The views of a scene show one set of named points, each view turned or mirrored, and shifted as a whole, with a little noise and some points left out.

Scene 1
View 1
K_908: [-16  -7   1  -2  -5   4   4  12  -3   7 -18  15  -1   5  -9  10  -3  11
 -12  -3  -1  -4   5 -31   0  -4]
K_417: [ 20  16  28   9 -25  -8 -21   7   6   8   0  13  16  20 -25  47   9  -2
  -5 -20 -11  17 -10 -11  -6  32]
K_365: [-33 -13 -21  -5   2  14   5  20  -1   3 -22  16  -9  -7  -9   0 -11  16
 -22   4   2 -15   7 -52  -4 -22]
K_445: [-13  -6   4   0  -8   1   3  12  -2   5 -16  15   1   9 -12  14  -2  10
 -14  -4  -3  -2   3 -30  -1  -2]
K_615: [  3 -13   1   3   0 -12   3   7  -7   4 -16  15   5   9   4  12  -5  18
 -10 -13  10   2   5 -15  11  -5]
K_606: [  1  -7 -11   3  -7   0 -13  16  -2   5 -11  17   5   5  -3  20  -8  13
 -16 -12   5  -1   0 -30   2  -3]
K_810: [ -9   6 -21  12  -7  20  -9  24  -9  12 -21  29  -9   5  -1   0 -14   0
 -21   5  -4 -17   3 -39  16  -5]
K_630: [-19  -4   7  -1  -6   4   8   8  -4   7 -19  13  -2  10 -13   8  -2   8
 -11   0  -5  -3   5 -28   0  -2]
K_230: [-34 -29  -3 -15   8  -5  19   6  -5  -1 -24   9  -4  -2  -2  -3  -8  29
 -13   1   9  -7  13 -36  -4 -24]
K_444: [  8   0  19   6  -8  -5   6   4 -10   8 -15  19   3  19  -3  12  -2   6
  -4 -11   0   6   0  -4  15  13]
K_11: [  0  20  18  13 -17  13   0  13  -6  14 -16  23  -3  19 -18  11   2 -12
 -10   2 -15   0  -5 -13  13  23]
K_61: [-14 -18  16 -16  -8 -14  -9   3  16  -3  -5  -2  15   1 -28  44  11  22
 -12 -18  -2  11  -1 -38 -33   0]
K_609: [  1   4  -4   7 -11   5 -11  16  -2   9 -12  18   3   9  -9  20  -4   2
 -16  -8  -4  -1  -2 -28   1   5]
View 2
K_230: [ -3  -3  20  -3 -13 -29  17   9 -16  13   8  -9  27  13  13 -10   5   9
  -6  11 -23 -10 -24   4  19  18]
K_630: [ -8   2  10  -4  -8  -8   9  12 -11   4   3  -9   4  18  14 -10  -4   2
  -1   8 -11   0 -14  -2  11   5]
K_61: [  2 -13  29  21   2  -7  18  16   3  -1  15 -19  11  17  30  24   0  -4
   3  17   0 -20 -17   2  35 -32]
K_11: [ -7   3  -9  -9  -5  14  -2   8  -8  -6 -12  -6 -24  18  -2  -6 -16 -12
   2   3   3   9  -4  -7  -8  -2]
K_365: [-15  19  27  -7 -14 -23  22  22 -10  16  19  -9  19  14  31 -37   2   7
  -3  12 -14   8  -9   1  14  10]
K_606: [ -7   4  24  -4  -5 -14  16  10  -4   9   8  -4  -2   0   3 -14   8  -3
   5   7   7  -4  -5  -3   5 -17]
K_615: [  0  -7  18  -5 -10 -20  13  -1 -11  11   2  -3   8  -3 -12  -2   8   1
   1   6  -3 -12 -14  -2   5   0]
K_444: [  2 -11   1  -7  -5  -3   2  -3 -11   0 -12  -4 -10   6 -17   5  -2  -5
   2   3   1  -6 -12  -4  -2   0]
K_810: [-18  25  14 -17 -15  -9  12  16  -9  13   7  -3  -6   6  10 -46  -1   1
   1   5   2  16   2  -4  -7   5]
K_445: [ -5   1  13  -3  -7  -8  12  10  -7   4   2  -9   2  14  11  -8  -1  -3
   0   9  -5  -1 -12  -2   9  -1]
K_908: [-10   8  20  -3 -11 -14  15  13  -7  10   9  -7   8  11  16 -18   2   2
  -2   9  -6   0 -10  -1  11   0]
K_609: [ -7   5  16  -1  -6  -3  12  13  -3   4   4  -7  -9   6   4 -11   0  -6
   4   7   8   0  -4  -6   5 -16]
View 3
K_615: [ 15  11  27   8 -14  -3  -8  -2 -10  17  11   3  -4  -8   7  13   0  -6
 -15  16  16 -16  -2  -5   7  -2]
K_11: [-13  15  18  12 -14  10   5 -11  28   3   1 -11  -4 -16  -2 -20 -11  10
  -7   8   4   6  -2   9  19   3]
K_444: [  6  10  24  15 -17  -1  -1 -10   8  10  12   1  -3 -19   0  -4 -10  -3
 -19  10  16  -6   2   4  15   0]
K_609: [  1  10  24   4  -6   6   5   4  -2  14   4  -6  -3  -2   5 -13   1   7
   1  13  -3  -6  -7  -2   5  -6]
K_445: [  7  16  22   3  -5  11   2   2   0  12   3  -9  -2   2  10  10   1   4
   1   9   5 -10 -10   5  14  -5]
K_810: [-18  23  17   2  -6   5 -14   8  -3  11 -16 -23  -6   4  13  -2  12  16
   2  27 -10  -5 -13  -6   3  20]
K_417: [ 12 -11  29   8  -5   5  28  -9  17  13  24  15   3 -16 -15 -42 -19   1
  -4  -3   4   4   0   8  10 -26]
K_61: [ 36   0  28  -3   9  18  25   7 -11  20  20   7   2  12   5  10  -2  -3
  15 -10   3 -15 -16   7  14 -45]
K_365: [  2  26  18  -3   1  13  -8  14 -16  15 -13 -24  -8  19  22  29  19  12
  13  17  -6 -16 -20  -2   9   2]
K_630: [  9  19  20   5  -5  13   0   0   4  10  -2 -12  -4   2  11  14   3   4
   0   6   6  -9 -10   8  19  -6]
K_908: [  6  19  22   0  -2   8  -2   7  -8  16  -2 -14  -4   8  13  15  10   5
   4  13   1 -12 -13   0  10  -2]
K_230: [ 17  26  19   0  -2  13 -12   8 -19  15  -4 -16  -4  13  24  52  11  -3
   3  11  13 -22 -15   2  18  -3]
View 4
K_61: [ 21  -6   6 -32 -19  10  -9 -10   6   5  -2  10  -7   9  33  -6 -31  34
  38  -1 -21  23  11   2   9  21]
K_908: [  6 -11   3   3 -10  15  -1  15  -9  11   6 -10   0  13  11   3 -20   9
  25 -29 -13  11  19   0  -2   0]
K_11: [  7  24   4  -2 -23  13  23   1  15  12   0  -1   5   2  -1  19   5 -21
   8 -16  -8  -5  13  13  12   0]
K_606: [  9  -8   7   1  -5  18  -3   7   2  14  11   2 -11  10  22  -5 -13   4
  12 -26 -13   1  23   7   2   7]
K_630: [  4   0   0   0 -19  12   6   6  -3   9   2  -9   6   9   6  11 -18   6
  25 -22 -13  13  13   2   7  -2]
K_615: [-10 -11   7   8  -8   7  -8  -7   1  17  18  -1  -9   8  16  -2 -17  12
  14 -23 -10   0  17  15  10  -6]
K_444: [ -9   9   8   4 -19   5   4 -14  12  15  11   3  -3   3   7   9  -5  -3
   6 -15  -5  -5  12  22  17  -8]
K_417: [ 19  24  10 -28 -22  11  11 -22  35  14   4  26 -12   1  24   4   3  -5
   7   5 -10  -8  15  21  20  22]
K_609: [  9   9   8  -6 -14  15  10   3  10  14   5   4  -3   7  12   6  -5  -6
  11 -18 -10  -1  19  10   7   3]
K_365: [ 11 -18  -2  10  -7  20   0  30 -21   8   1 -20   6  18   9   4 -27   8
  32 -40 -15  19  20 -11  -7  -2]
K_230: [ -9 -23   2  13 -10   8 -11   8 -25   9   6 -19   9  14   8   4 -39  26
  37 -30 -15  25  13  -4   1 -13]
View 5
K_11: [ -3   1  -3   1   2  -7 -14  -6  35   0   0  13  10  -8   0   0  16  -4
  -1  -8  -9  12 -20  -6 -21   9]
K_908: [ -7   7  22   2   3   4  16 -26   5   4  20  -8  -8   1   5  -4  -4   2
  13 -11  -1  -3 -20   2   7  20]
K_630: [ -4   7  15  -5   4  -5   8 -21  14  -1  16   4  -4  -2   3  -4  -2  -4
  15 -11   0  -4 -22   2   2  21]
K_445: [  1   3  16  -4  10  -2  14 -15  19  -6  17   8   0   2   2  -2   6  -5
  16  -6   3  -6 -23  -2  -2  23]
K_615: [-11   8 -12 -12   1   8  20 -11   7  10  34  -7   8   9 -11  11   1  11
  23  -4   7  -9  -6   5 -11   1]
K_810: [-15   7  19  18  -7  11  -4 -29   9  14   8 -19  -7 -11   4  -5  -6   8
  -7 -20 -16  10 -20   0  -1  14]
K_417: [  9 -11 -12  -2  23  12  22   6  48 -15  11  18  16   8 -18  17  34  -3
   5  13   5   5 -17 -15 -31   7]
K_365: [ -8   7  37  10   0   4  15 -39  -5   7  19 -14 -17  -5  10 -12 -16   3
  10 -19  -6  -5 -26   3  18  29]
K_609: [ -4  -1   9   5   8  11  14 -18  21   2  16  -5   0   1  -4   3  10   6
   2  -6  -3   3 -19  -5 -10  10]
K_606: [ -6   3  10   6  10  15  23 -20  12   5  25 -13  -2   4  -5   5   2   8
   8  -7  -1  -1 -16  -1  -6  12]
K_61: [ 12  -7  24  -5  30   9  52 -17  21 -20  28  10  -6  16  -8   4  13  -7
  28   7  15 -17 -29  -7   4  32]
K_444: [ -8   7 -15 -13   3  -4   2  -6  20   6  19   7  14   2  -6   7   9   2
  17  -6   2   0  -7   1 -19   4]
View 6
K_810: [-14  22 -21   6   1  -3  20  17  10  -4   0  28   0   1  25   0  -2  11
 -29  -6  13   8   1 -14  17 -11]
K_630: [ -1  13 -15   5 -15  -4   1   4  19   7  -8  28  -9  -6  14  -6  -4  12
   2 -11  -9   1  -5  -4   6   2]
K_365: [-10  18 -27  -6  -6  -2  17   8  18  -1  -2  29 -23  -4  23   6   6  27
  -5 -14   9   3  -8 -13  37   9]
K_445: [ -1  11 -13   4 -15  -1   2   2  16   8  -8  23 -10  -6  13  -4  -1   9
  -1  -5 -12   5  -3  -6   6   0]
K_444: [  2   2  -6  23  -8  -3  -2   0  16   7  -8  25   9 -11   1 -12 -10   2
  -7   3 -22  13  -1   5 -23  -4]
K_606: [ -7   9 -11   7  -5   5   7  -4   4   4  -3  14  -9  -8  10   0   0   2
 -13   8 -12  16   3 -14  11  -1]
K_908: [ -7  14 -17   2  -8   0   8   3  16   3  -4  24 -15  -6  15   1   3  16
  -5  -6  -4   8  -5  -8  19   5]
K_615: [ -2  -2 -12  17   1   2   6 -10  13  -1  -3  24  -7 -14   1  -5  -2  14
  -7   6 -16  20  -2   1  -1   9]
K_11: [ -1  18  -5  13 -18 -11  -2  19  16  15  -8  25  16   1  14 -13 -12  -8
 -13  -6 -12  -1   4  -2 -23 -24]
K_417: [  3  10  12   8 -27   6 -19  -7  -1  25 -15  -2   8  -8   3 -10 -11 -31
  -3  21 -41   7   8 -12 -23 -23]
K_61: [  1  15  -3 -14 -34   7 -13 -13   9  22 -16   4 -33  -9  10   3   3   1
  24  -1 -31  -1  -7 -20  21   7]
K_230: [ -3   4 -27   3  -6  -1   9  -6  28  -2  -4  36 -29 -13  10   0   5  39
  10 -15  -5   7 -16   0  24  28]
K_609: [ -7  15  -8   6  -9   3   5   2   7   7  -6  16  -3  -6  16  -3  -4  -4
 -10   5 -12   8   3 -12   4 -10]

In a view up to two points have been moved. Name them for each view, in the order of its rows, or write -.
view 1 | K_908
view 2 | K_230
view 3 | -
view 4 | K_609
view 5 | K_445, K_615
view 6 | K_61
